Each row is a point on a tangle of strands that fork, close into loops and nearly touch. The rows are in no order.
In the rows, zero is written as 128.
Two points are linked if the straight distance between their rows is under 126. Some points are linked to none.
Z598: 104 134 159 108 130 113 116 112 97 67 136 153 139 100 157 140 126 93 194
 94 136 98 140 157 116 100 128 156 109 86 177 143 102 112 148 179 162 53
 116 110 117 202
Z812: 159 119 109 162 128 95 165 163 120 138 153 164 106 109 98 112 142 125
 169 126 133 84 135 114 159 82 67 118 152 139 138 137 152 103 130 161
 151 107 98 132 114 139
Z924: 66 150 92 159 108 76 171 99 149 155 123 86 140 146 147 101 134 91 101
 133 139 141 183 145 124 165 129 80 203 149 85 133 104 114 140 117 109
 209 158 146 134 86
Z691: 163 147 171 151 163 91 125 140 134 161 83 130 143 114 127 124 124 176
 132 142 139 159 92 86 90 124 162 136 62 110 164 47 177 99 155 143 107
 55 149 92 125 118
Z214: 108 104 132 135 120 100 147 139 76 149 189 178 126 105 138 156 127 107
 156 119 149 146 155 128 107 101 158 132 103 113 152 125 90 103 122 196
 140 63 157 102 96 149
Z865: 117 170 108 195 134 78 166 157 104 168 153 165 119 135 108 102 121 158
 124 170 138 125 154 113 139 110 87 94 111 143 140 107 167 99 126 164 82
 107 150 91 107 85
Z397: 126 74 107 104 93 145 125 124 95 132 149 177 141 96 117 173 121 106 110
 118 111 157 136 139 106 163 182 145 92 119 172 126 91 140 100 176 91 81
 131 100 122 146
Z416: 161 93 106 113 104 158 105 149 218 112 101 97 104 127 128 95 157 151 121
 135 91 158 99 90 119 128 148 124 77 82 124 82 135 158 102 69 119 164 97
 149 144 134
Z657: 97 148 111 97 116 161 107 129 167 104 119 110 143 159 145 93 133 147 102
 160 95 151 138 122 106 91 108 123 93 87 158 134 133 126 107 112 120 147
 109 138 128 90
Z964: 103 163 141 106 155 137 100 82 107 120 113 106 113 179 91 114 105 142
 100 120 128 53 139 141 147 120 77 103 154 167 123 152 169 113 157 123
 141 187 137 139 128 70
Z714: 153 112 136 116 113 148 120 123 104 129 152 144 117 130 121 149 131 127
 133 97 124 103 109 137 145 115 130 127 151 148 110 158 125 154 126 109
 136 149 121 128 142 148
Z999: 161 101 107 163 103 97 176 142 124 144 153 149 116 104 126 119 140 95
 170 107 119 144 121 137 140 156 110 118 163 138 99 146 110 124 118 104
 168 148 104 137 118 172
Z218: 112 170 175 179 129 109 159 125 133 155 101 89 148 101 150 94 98 109 137
 161 164 144 103 135 137 169 163 145 159 122 121 106 130 123 148 113 128
 123 165 97 126 141
Z950: 123 110 84 134 101 115 159 109 91 139 155 192 142 92 143 137 128 56 143
 126 124 151 174 146 121 161 100 120 161 150 116 156 80 121 94 146 152
 151 115 141 108 148
Z723: 129 107 94 131 131 117 144 101 68 145 163 206 107 90 143 139 131 59 149
 102 145 118 152 145 128 141 75 103 170 182 103 170 103 107 127 147 181
 141 137 137 101 148
Z743: 101 129 114 123 90 162 120 89 153 94 87 90 147 134 157 124 119 128 127
 142 102 145 144 120 105 175 182 154 118 80 160 125 110 137 113 107 110
 152 96 132 145 151
Z894: 134 152 126 105 140 183 80 108 138 122 90 102 137 154 98 128 115 136 51
 137 115 140 115 141 136 119 120 134 112 128 146 149 147 143 128 94 104
 182 81 140 162 93
Z112: 110 106 117 114 108 126 128 128 165 96 84 122 137 116 158 121 140 123
 148 143 99 155 135 104 100 192 186 148 98 77 156 100 128 122 114 117
 101 94 103 108 120 149
Z381: 99 99 135 119 126 130 147 107 67 131 187 183 117 113 156 158 124 88 161
 111 150 140 147 147 135 115 142 131 121 144 151 159 78 117 120 180 167
 82 163 123 117 155
Z11: 114 145 165 100 151 108 126 140 123 109 99 117 162 126 152 126 126 150
 143 129 128 136 130 113 83 103 148 146 82 85 154 93 148 101 135 152 149
 69 146 122 118 131
Z698: 141 106 125 123 138 124 91 101 75 122 128 152 106 131 64 137 103 94 103
 95 130 66 128 145 153 134 97 116 177 175 107 169 138 128 154 135 124
 174 122 139 124 109
Z662: 59 152 138 132 100 98 148 105 109 134 132 125 162 123 161 126 116 92 116
 163 141 145 168 145 130 160 166 136 159 134 126 142 97 130 127 148 129
 119 179 102 120 110
Z971: 140 89 100 154 132 110 155 160 90 198 200 193 111 120 140 165 153 116
 133 96 155 165 147 128 132 126 115 113 146 174 67 146 103 150 128 130
 125 168 156 134 108 103
Z203: 143 109 102 131 151 114 108 123 87 135 131 173 121 135 51 156 107 85 86
 107 132 107 157 156 131 169 115 116 162 181 90 161 131 136 152 141 85
 190 124 127 118 93
Z536: 151 173 111 128 168 124 98 170 161 115 74 121 124 153 95 78 130 181 142
 170 111 120 121 126 123 124 51 113 107 97 172 113 163 101 164 131 122
 77 105 107 129 122
Z189: 111 145 177 88 128 148 86 79 84 81 118 134 152 128 158 156 104 127 165
 83 143 98 101 148 99 85 160 166 72 86 148 143 118 114 159 142 158 73
 146 116 144 206
Z324: 141 95 90 141 109 108 163 181 168 123 165 129 111 129 135 92 148 154 152
 129 98 130 124 101 140 98 109 115 129 97 113 113 138 131 92 104 131 136
 102 147 126 124
Z174: 106 158 128 101 157 160 73 79 112 107 113 116 115 167 91 110 99 129 83
 115 135 77 139 145 148 128 89 122 142 152 136 175 152 126 156 115 119
 200 100 148 144 78
Z880: 170 124 137 84 153 193 100 125 117 132 140 114 111 145 140 179 141 170
 87 100 155 133 99 138 122 92 152 136 101 144 112 121 146 182 104 105
 109 142 137 134 138 132
Z517: 110 103 135 119 100 121 124 108 98 116 142 154 150 101 136 168 122 100
 133 124 127 156 138 137 120 170 194 151 102 115 158 140 108 121 115 174
 112 79 149 91 115 153
Z208: 103 167 149 102 159 141 138 129 144 105 125 94 156 175 177 91 129 154
 121 139 120 142 136 107 86 72 111 141 99 81 145 124 142 107 114 126 134
 140 138 155 113 75
Z371: 118 154 72 181 112 75 197 164 188 142 141 113 122 128 147 80 152 170 136
 184 111 155 179 85 127 133 76 102 144 102 103 84 122 111 99 123 81 173
 118 144 108 96
Z565: 111 136 182 128 154 149 142 109 102 166 120 105 127 100 157 155 106 128
 87 146 191 164 101 162 130 173 197 143 151 173 104 117 112 174 135 150
 136 116 203 78 118 150
Z265: 101 117 142 127 126 118 135 96 52 159 192 180 104 94 137 152 128 82 156
 110 161 122 129 134 137 131 108 106 152 177 117 166 102 118 133 173 193
 113 173 132 111 153
Z781: 125 147 144 128 130 102 119 123 80 115 130 128 129 142 90 120 114 140
 120 153 115 93 148 121 120 97 105 114 129 147 164 120 153 94 153 160
 133 80 132 102 124 117
Z21: 166 104 137 127 128 118 142 164 111 118 161 145 107 135 104 128 135 129
 176 97 129 79 103 123 148 63 92 120 138 123 134 139 154 116 139 140 176
 75 124 127 138 154
Z220: 150 159 177 145 148 114 130 136 155 116 56 83 162 147 150 124 118 139
 129 152 123 148 102 114 101 178 147 151 115 114 164 93 162 91 154 112
 131 82 134 121 128 131
Z554: 168 75 120 136 94 157 153 121 177 113 118 114 106 103 128 130 144 145
 174 108 99 156 86 99 124 164 184 148 101 83 97 84 121 168 93 85 129 141
 115 156 156 184
Z857: 190 49 107 149 105 125 142 175 143 152 145 182 115 77 87 147 141 124 163
 114 127 141 80 115 136 155 139 144 106 121 141 106 137 126 110 137 109
 77 82 102 133 164
Z987: 64 154 93 144 104 67 188 97 142 135 124 101 144 120 145 92 134 90 138
 144 146 140 182 145 130 157 123 91 199 135 91 143 91 130 128 118 147
 183 140 148 122 116
Z318: 164 95 132 152 131 118 167 177 126 188 196 166 103 127 129 146 149 142
 144 92 151 136 108 120 160 105 112 112 139 155 76 143 125 141 129 110
 139 148 137 131 113 126
Z960: 116 169 196 106 163 168 122 91 117 116 135 101 136 152 217 154 137 147
 172 89 182 120 102 128 122 99 164 151 125 126 104 132 116 158 123 91
 184 117 201 132 129 147
Z329: 71 129 187 129 154 151 139 98 114 132 143 112 135 91 169 145 111 112 130
 130 155 160 115 161 157 186 186 160 159 140 95 142 82 163 133 139 142
 106 205 95 119 169
Z492: 126 148 95 159 140 83 164 125 138 124 138 120 103 147 112 105 136 120
 140 113 133 74 153 128 148 116 54 101 187 143 74 155 151 113 146 114
 139 178 114 149 114 101
Z632: 150 72 112 123 94 147 131 142 208 105 97 99 111 115 139 101 149 141 151
 137 89 160 95 69 105 156 172 144 90 80 119 76 143 159 88 93 121 146 107
 151 158 172
Z409: 130 119 133 114 130 138 99 102 78 115 160 156 99 128 105 145 123 113 128
 96 133 80 129 130 137 109 107 108 156 170 115 171 131 139 145 141 143
 156 145 141 121 127
Z751: 151 157 150 134 161 160 86 145 203 107 71 88 117 160 105 98 117 168 98
 152 100 173 83 130 137 116 85 120 88 90 158 112 176 103 141 84 126 123
 91 177 151 86
Z406: 114 181 215 106 165 169 107 78 131 116 82 56 160 174 199 142 89 137 132
 99 155 135 106 121 101 116 166 166 115 114 160 143 121 130 145 118 145
 132 133 163 137 110
Z970: 125 95 66 119 106 125 115 154 185 110 102 130 140 111 113 105 151 145
 114 182 88 159 137 111 113 180 128 126 116 106 155 103 120 131 110 126
 80 118 79 99 124 110
Z375: 86 174 148 130 126 93 147 120 112 148 149 111 131 163 149 119 136 132
 110 128 152 104 153 114 132 115 116 95 169 159 116 152 147 114 147 124
 142 149 187 124 119 69
Z502: 89 144 168 136 148 148 147 112 125 165 147 103 111 112 193 134 150 143
 122 104 176 166 125 168 128 160 148 131 192 157 68 135 93 191 135 99
 145 181 194 119 123 130
Z456: 148 113 148 109 151 138 99 143 84 134 163 130 96 143 92 147 139 152 141
 79 144 73 98 132 139 47 120 118 113 150 136 123 149 117 140 131 162 81
 144 133 141 152
Z38: 99 141 85 119 91 129 125 70 123 75 111 125 142 116 140 123 136 80 173
 134 103 103 167 143 123 149 131 149 154 108 159 167 77 125 110 152 133
 151 75 141 130 170
Z495: 154 99 120 148 104 100 152 154 100 161 151 162 125 114 95 146 127 109
 107 124 136 142 134 134 140 148 127 113 144 160 112 134 126 131 139 138
 101 143 118 113 120 120
Z391: 103 112 90 152 139 91 157 181 108 168 175 160 121 150 97 123 117 147 77
 148 125 139 170 108 146 115 89 104 125 149 91 132 145 125 117 144 69
 155 136 114 119 66
Z905: 111 113 133 113 132 97 116 153 80 145 181 163 120 105 125 144 127 143
 149 106 146 127 136 124 93 65 159 127 85 113 155 95 111 92 136 184 140
 23 156 112 112 153
Z482: 105 114 162 85 126 172 106 77 126 114 100 112 162 116 181 162 105 140
 131 104 122 173 120 111 98 130 218 177 48 83 136 105 117 146 112 144
 120 90 155 122 122 149
Z974: 79 137 77 116 114 116 130 118 94 122 167 153 121 144 132 130 142 120 100
 139 134 113 175 120 123 97 90 110 161 157 118 181 119 132 113 143 109
 179 131 132 120 72
Z102: 70 153 177 143 149 122 143 107 117 148 138 76 143 104 181 112 129 108
 143 121 168 141 121 150 145 182 164 154 195 139 85 142 98 156 138 116
 144 151 220 120 140 148
Z326: 176 98 121 125 96 137 109 129 150 89 88 132 126 97 92 136 133 100 160
 116 92 95 100 143 125 185 137 156 132 120 169 141 132 130 131 107 131
 105 71 113 154 189
Z529: 98 192 189 106 154 142 127 92 124 109 99 85 161 175 189 116 115 129 129
 120 139 134 121 111 87 92 141 146 119 98 166 146 136 102 141 120 151
 127 131 158 133 98
Z357: 102 105 158 83 129 164 83 94 150 125 80 113 150 115 184 144 112 140 108
 134 105 184 120 95 74 132 208 173 53 82 142 104 133 136 116 156 94 102
 131 132 129 118
Z139: 184 61 131 135 95 155 147 131 143 112 133 150 113 93 122 150 141 137 161
 96 103 154 92 132 136 155 162 155 117 103 106 121 106 167 103 72 130
 141 98 151 152 194
Z18: 109 134 87 126 83 141 130 105 134 92 104 106 144 132 137 122 124 110 142
 141 108 112 147 131 117 148 142 145 137 106 155 140 100 130 110 119 128
 137 85 135 143 153
Z755: 156 98 117 128 98 129 108 118 107 104 112 157 128 84 86 146 123 88 139
 117 105 86 115 166 137 163 118 141 143 130 166 149 123 121 138 156 139
 94 87 124 137 176
Z121: 118 146 154 107 142 143 79 82 69 121 157 115 106 154 112 133 126 134 116
 104 139 70 129 134 133 94 131 113 135 180 139 157 140 133 144 141 150
 134 149 130 131 116
Z274: 177 125 159 161 149 98 161 173 116 185 174 140 101 133 115 133 141 147
 158 86 177 100 104 116 169 79 107 99 145 162 77 139 164 140 152 111 157
 133 151 119 127 137
Z23: 141 107 134 89 136 159 85 137 86 116 158 131 103 122 100 155 124 144 127
 99 114 99 99 137 113 60 145 123 83 131 160 126 131 128 137 139 146 68
 128 130 153 161
Z187: 140 131 105 113 143 145 73 164 155 105 138 158 120 145 56 123 134 137
 105 152 99 122 129 142 137 89 86 94 75 100 170 106 144 122 142 118 136
 75 81 115 134 130
Z705: 128 106 100 122 96 154 122 113 140 78 122 149 136 108 144 122 150 93 198
 120 100 105 140 137 128 126 109 151 130 88 164 165 83 127 102 147 156
 109 56 142 132 200
Z667: 139 110 61 141 92 116 152 130 117 130 120 176 137 80 132 136 155 75 165
 131 94 125 192 136 141 158 84 127 158 157 135 143 64 113 88 176 142 135
 70 154 114 178
Z942: 114 154 116 143 140 94 137 113 134 117 115 127 124 161 106 106 121 135
 105 117 120 60 157 133 152 136 78 96 178 139 86 153 162 103 157 107 128
 186 128 146 128 79
Z550: 94 163 117 145 129 104 150 112 138 178 125 90 137 162 160 124 129 124 65
 122 157 137 169 131 128 161 124 95 179 164 68 130 116 118 147 113 93
 206 164 141 134 58
Z789: 158 133 124 60 183 213 61 98 111 131 137 111 112 130 97 178 114 165 67
 123 158 144 94 134 124 73 142 138 67 139 138 123 131 188 131 109 124
 139 117 135 148 120
Z674: 155 156 186 95 144 186 102 81 122 121 105 94 132 144 169 169 117 150 154
 102 162 109 94 141 128 108 178 156 108 140 125 130 132 158 133 90 170
 109 156 131 143 165
Z590: 111 118 50 132 107 116 121 133 155 113 114 153 151 90 101 124 168 100
 159 157 81 132 198 130 118 154 81 125 146 143 156 144 50 127 85 165 102
 123 65 153 120 146
Z526: 109 147 171 141 134 102 131 110 86 174 132 115 138 117 113 147 98 116 91
 150 161 147 119 148 137 163 178 120 150 187 121 133 126 129 152 148 120
 116 188 78 121 120
Z39: 99 186 174 145 149 111 131 113 132 168 116 87 132 159 152 112 129 132 98
 124 161 117 135 132 153 152 122 84 179 173 87 134 152 128 161 117 131
 182 186 130 122 71
Z87: 130 180 181 140 159 114 113 110 156 83 29 85 162 152 161 110 102 133 140
 136 119 157 109 127 91 179 136 154 132 86 181 108 155 74 172 110 136 96
 104 153 148 131
Z270: 112 123 89 120 138 140 81 164 143 111 156 177 117 145 47 123 134 119 93
 163 96 121 158 144 154 91 63 104 97 115 148 131 133 134 120 143 99 109
 82 135 136 109
Z105: 75 114 162 130 131 131 129 106 90 125 151 138 155 96 164 155 110 102 143
 122 143 164 127 147 147 166 205 159 110 107 126 141 91 127 130 152 149
 86 198 86 123 162
Z897: 165 154 124 144 149 143 108 162 175 117 92 104 122 159 101 93 126 174
 111 161 96 148 104 120 142 128 66 117 101 96 149 114 190 105 150 106
 136 123 108 146 147 102
Z254: 146 125 152 94 138 161 86 132 113 113 116 105 130 133 113 152 117 149
 118 116 114 122 92 133 102 75 147 147 82 113 155 121 138 127 133 129
 142 81 125 123 148 138
Z323: 132 112 110 162 121 89 164 174 107 181 186 161 116 128 108 124 129 166
 104 145 147 141 142 95 137 93 119 105 101 142 123 101 147 121 120 159
 76 106 148 94 114 71
Z826: 153 89 98 180 110 97 165 171 93 209 179 192 110 103 96 143 127 129 119
 133 153 159 116 113 140 118 126 110 112 157 118 113 145 111 112 158 94
 128 120 94 109 106
Z414: 153 146 190 172 131 126 144 137 168 141 99 77 142 122 157 108 114 119
 155 127 161 121 80 133 139 153 156 151 141 136 112 94 144 134 145 84
 163 117 157 124 136 166
Z794: 107 142 62 158 110 85 178 159 161 140 135 144 131 138 138 85 139 166 117
 191 105 164 173 115 128 142 82 114 138 122 114 90 135 119 118 144 70
 155 123 120 102 84
Z872: 143 110 61 181 96 68 195 149 140 169 143 145 130 109 119 115 143 111 139
 143 128 164 153 125 129 168 127 112 157 131 101 123 113 122 114 122 99
 182 102 134 116 126
Z722: 155 116 145 121 114 119 103 84 86 105 101 132 123 108 52 144 106 90 124
 116 112 67 115 161 137 175 116 126 155 166 160 145 135 114 168 151 148
 117 106 120 134 145
Z454: 158 124 149 126 142 112 154 158 104 139 184 148 102 145 147 132 141 127
 198 81 153 81 92 118 161 58 91 122 148 137 116 142 137 116 134 128 193
 85 152 140 129 147
Z88: 66 169 98 152 121 72 177 104 127 117 145 110 142 107 149 108 135 85 176
 145 142 121 197 132 136 134 109 107 190 128 106 155 91 129 117 148 172
 162 146 147 102 127
Z210: 113 139 108 106 147 160 87 143 166 94 115 140 141 144 105 105 143 149
 104 177 97 152 143 132 106 102 96 115 81 93 172 112 132 115 128 131 121
 104 94 117 121 101
Z589: 118 122 162 88 134 159 111 96 103 131 127 123 143 134 172 179 111 149
 138 111 135 160 110 129 110 116 208 158 79 116 129 119 105 151 114 144
 127 90 171 108 116 156
Z415: 193 99 130 115 143 167 126 152 182 134 131 95 106 138 147 135 143 168
 124 96 128 133 78 117 138 94 130 134 107 116 79 88 146 180 93 71 122
 161 118 155 144 134
Z40: 164 130 154 96 165 174 106 121 89 137 127 109 101 140 123 186 137 168 88
 89 168 114 115 149 133 111 141 118 140 175 110 120 155 171 132 122 131
 139 155 116 139 132
Z581: 98 144 103 138 128 91 148 96 91 133 156 140 121 108 153 113 134 70 173
 107 147 101 159 139 145 120 82 109 194 167 103 170 102 112 119 144 186
 162 139 138 98 121
Z2: 125 145 116 85 157 188 67 85 118 104 126 124 119 159 72 116 99 111 69
 138 128 97 124 139 153 106 101 132 117 145 139 176 135 159 159 103 115
 191 92 141 152 106
Z679: 154 124 140 144 116 122 153 158 167 146 117 106 140 145 138 103 131 154
 105 141 116 134 114 103 132 132 135 128 113 120 110 92 159 117 120 105
 115 146 140 134 124 97
Z823: 104 183 180 129 135 146 123 76 144 84 28 74 168 157 169 103 103 112 138
 137 109 136 134 132 93 171 158 144 136 100 179 124 134 90 162 119 139
 127 115 149 149 117
Z931: 142 110 144 107 124 139 125 145 157 141 109 115 136 135 144 130 133 169
 112 138 118 163 104 83 110 121 166 142 72 113 126 79 152 127 105 130
 112 105 155 119 113 108
Z303: 102 109 100 120 143 131 136 175 147 160 178 147 121 162 113 117 123 148
 60 140 116 155 168 109 130 109 106 108 103 123 74 126 136 149 100 104
 60 192 131 140 118 67
Z332: 154 150 100 134 144 108 117 161 156 98 89 150 120 126 84 99 147 159 153
 162 94 111 140 138 135 140 60 119 136 119 182 121 144 101 153 143 119
 75 88 92 130 146
Z68: 99 99 80 143 115 114 153 139 86 159 191 175 116 123 136 153 142 100 103
 115 140 141 179 132 126 136 113 109 163 166 92 175 99 135 112 145 118
 180 149 128 107 80
Z181: 167 77 116 147 110 103 176 179 143 164 187 160 111 122 138 120 153 151
 157 112 125 135 112 101 149 105 127 116 124 123 84 117 124 132 101 116
 128 131 115 146 118 118
Z630: 179 97 137 103 136 169 115 150 144 127 150 127 110 138 125 151 137 164
 137 93 130 117 78 122 134 84 122 141 117 128 98 129 136 161 110 99 128
 133 127 137 142 145
Z162: 125 95 141 84 133 155 90 131 155 132 96 118 125 117 165 135 125 149 94
 144 104 195 110 90 81 123 193 152 62 100 135 80 134 146 101 146 95 108
 153 125 128 84
Z267: 137 143 110 135 114 117 125 101 127 97 52 116 135 135 88 119 116 112 93
 147 103 91 134 159 147 169 108 121 181 140 127 139 147 113 159 116 113
 150 98 137 159 119
Z233: 159 147 163 108 171 155 75 120 73 134 132 114 98 157 96 151 128 153 94
 89 159 90 119 137 142 99 129 110 117 181 113 130 164 152 152 133 142
 143 141 126 141 124
Z591: 113 122 157 101 124 123 99 106 93 88 130 152 139 114 141 157 113 114 168
 96 129 110 117 146 99 118 161 147 87 103 169 137 121 114 146 172 155 46
 143 104 122 200
Z35: 112 129 90 114 131 157 103 161 160 106 153 153 112 154 79 107 130 119 74
 153 114 116 136 142 147 98 72 115 100 102 115 150 131 149 112 92 98 168
 87 146 139 99
Z594: 141 148 79 142 119 106 127 135 148 94 80 138 130 136 81 104 137 136 136
 165 91 92 148 150 144 161 77 124 174 134 157 129 136 107 147 133 105
 123 84 126 137 121
Z523: 122 123 139 111 104 149 115 87 114 66 126 149 121 118 161 128 124 84 201
 112 119 78 125 144 133 120 123 157 131 98 156 160 92 118 132 165 177 90
 91 125 128 194
Z225: 136 126 98 148 132 86 157 151 130 126 155 151 112 129 111 112 131 113
 153 110 120 77 162 119 159 96 36 104 166 153 103 155 128 110 128 141
 147 162 93 157 108 113
Z846: 110 147 71 177 96 60 201 147 174 138 128 106 138 114 135 101 156 127 166
 157 112 149 178 112 115 152 111 100 165 111 107 106 103 120 100 132 116
 168 109 148 118 130
Z962: 152 178 200 156 146 115 151 143 158 132 81 71 147 149 162 106 115 136
 129 131 146 132 85 118 131 136 135 129 139 128 136 97 158 97 149 95 153
 121 150 139 125 125
Z243: 131 88 122 106 126 127 102 138 97 142 161 158 111 99 101 153 126 141 138
 100 125 119 100 138 111 65 160 137 79 122 153 93 118 100 134 172 132 29
 134 123 132 171
Z525: 148 133 161 127 115 125 143 152 144 145 130 99 124 156 163 130 139 160
 115 120 132 127 109 115 141 119 149 120 134 141 97 112 146 132 116 97
 130 147 151 136 125 116
Z33: 89 144 76 115 126 120 119 107 114 93 150 152 128 128 109 114 121 110 112
 153 113 107 189 132 133 103 69 118 149 144 132 171 99 140 108 160 104
 174 100 145 121 86
Z327: 75 151 118 107 128 117 118 118 81 141 177 131 124 168 140 132 134 139
 105 116 134 95 172 118 132 95 106 110 138 154 118 169 130 122 122 140
 115 163 158 132 116 68
Z869: 170 56 111 123 106 149 131 150 140 113 130 162 126 86 115 157 136 123
 160 107 106 147 81 123 127 166 156 157 101 104 141 113 119 140 93 119
 116 96 99 123 141 179
Z30: 138 139 145 148 110 105 126 113 115 122 81 123 129 128 83 137 115 109
 118 137 122 92 108 155 143 170 141 132 166 155 146 137 152 116 166 124
 139 113 118 109 138 134
Z597: 157 103 94 182 99 87 167 148 128 169 124 146 141 106 99 136 137 115 110
 140 129 156 130 138 138 172 140 113 166 142 94 131 122 130 142 118 87
 155 106 103 123 115
Z856: 177 103 136 114 131 175 108 150 209 128 112 86 103 132 135 104 132 160
 94 128 105 161 92 86 133 104 142 136 81 96 91 78 157 151 94 74 116 172
 100 176 143 124
Z304: 135 116 83 140 124 114 151 169 157 111 150 138 116 131 112 97 152 126
 135 136 101 112 158 120 144 87 65 114 143 115 113 143 130 127 105 115
 126 152 87 149 130 120
Z817: 104 131 67 120 104 125 123 125 116 111 140 166 147 110 110 125 142 98
 131 162 95 129 189 138 127 121 71 123 158 145 147 160 70 131 90 181 94
 145 85 144 115 110
Z369: 156 141 181 142 154 108 140 155 103 160 180 131 94 138 146 132 144 154
 178 82 178 94 94 112 154 69 107 108 150 157 94 131 146 147 153 120 189
 112 176 127 121 146
Z972: 131 135 154 143 127 141 150 122 135 154 155 111 116 143 171 134 154 146
 138 100 164 140 117 139 141 140 155 126 156 149 71 133 116 170 130 82
 140 168 164 141 123 135
Z713: 121 102 69 117 82 146 127 139 155 94 121 121 136 113 121 111 147 125 122
 159 93 143 145 130 111 141 133 129 129 98 149 123 113 137 96 112 99 152
 82 145 136 113
Z307: 93 173 172 191 127 100 163 114 168 134 73 63 162 118 158 80 107 95 134
 160 144 153 127 130 128 193 157 138 170 109 129 87 133 104 150 100 134
 135 160 116 143 137
Z294: 84 148 141 138 108 90 136 118 74 147 134 140 146 115 111 146 102 88 96
 155 135 145 156 147 124 167 169 132 136 153 159 128 116 107 151 181 112
 97 178 81 113 118
Z295: 113 143 89 93 125 176 90 126 158 117 160 135 128 164 114 103 129 112 83
 158 128 138 141 124 131 81 96 118 78 95 140 150 126 150 115 83 124 175
 81 143 139 77
Z209: 131 136 134 93 137 177 84 118 123 119 125 104 133 140 83 131 116 144 84
 137 114 121 107 134 121 101 123 129 92 134 151 135 145 135 125 128 125
 126 123 122 145 117
Z451: 178 78 104 137 120 115 134 176 159 128 95 152 120 86 102 128 158 132 178
 126 118 119 87 120 134 157 131 143 117 115 181 102 146 105 136 135 117
 59 70 92 130 179
Z389: 93 126 86 117 119 135 134 155 169 139 167 130 121 157 134 89 132 154 58
 168 102 165 159 101 127 97 102 108 97 100 112 116 137 122 86 119 84 174
 143 136 118 43
Z108: 114 165 97 163 117 85 169 161 123 139 139 139 142 149 139 101 132 157
 124 188 126 144 167 110 131 129 89 109 139 129 134 103 133 104 129 158
 93 120 145 110 100 86
Z836: 91 191 158 146 115 125 140 86 161 110 49 68 164 148 162 92 113 92 131
 152 126 128 137 138 117 180 159 133 168 101 150 106 123 93 148 105 148
 144 136 148 149 131
Z545: 185 94 137 142 117 135 115 145 164 110 79 126 136 99 85 140 124 126 136
 129 109 108 89 137 126 181 142 148 119 125 153 114 157 116 148 107 120
 83 98 103 148 168
Z717: 159 126 140 112 159 170 84 149 200 126 77 91 122 152 105 116 128 168 78
 140 114 167 78 121 128 111 117 129 73 103 126 95 165 137 108 82 126 145
 82 176 135 97
Z251: 87 142 174 162 143 109 143 135 136 158 116 78 154 92 179 90 100 118 144
 156 162 148 98 123 146 171 184 162 159 116 95 116 119 138 125 111 139
 126 201 108 132 159
Z838: 155 110 161 105 139 143 136 128 121 154 134 123 127 128 158 158 124 161
 110 120 148 159 91 112 120 112 200 143 82 132 112 77 128 155 109 142
 123 82 180 109 112 137
Z422: 175 95 111 160 147 117 124 167 98 166 138 171 110 119 70 156 110 105 104
 98 144 117 143 140 143 145 114 114 159 173 77 155 131 127 158 128 94
 171 117 128 116 124
Z46: 139 80 89 113 126 129 103 150 191 85 83 127 134 90 112 117 147 133 141
 162 95 154 124 112 97 185 141 125 111 98 175 101 127 121 116 109 81 89
 71 100 123 154
Z737: 143 171 217 108 166 161 110 96 130 120 71 57 148 148 164 178 99 143 122
 114 161 141 89 133 110 117 185 154 111 128 139 122 140 136 139 116 156
 116 152 144 139 147
Z875: 139 136 167 91 138 187 104 72 111 103 117 106 133 130 167 174 105 141
 168 96 144 99 71 135 119 94 159 175 84 110 147 150 116 150 139 119 161
 99 144 128 146 185

A tip is a point with one link. Name the tips that can be reached along the links from each point below, in the order of the rows.
Z545 | Z789, Z389
Z87 | Z397, Z662
Z270 | Z960

A fork is a point with three links, a tip a point with one. Leave the first point through the second and follow the links. Name the first fork or tip that comes.
Z836 / Z823 | Z218
Z416 / Z632 | Z856
Z705 / Z523 | Z674
Z723 / Z265 | Z23
Z327 / Z375 | Z723
Z894 / Z2 | Z225
Z581 / Z88 | Z974
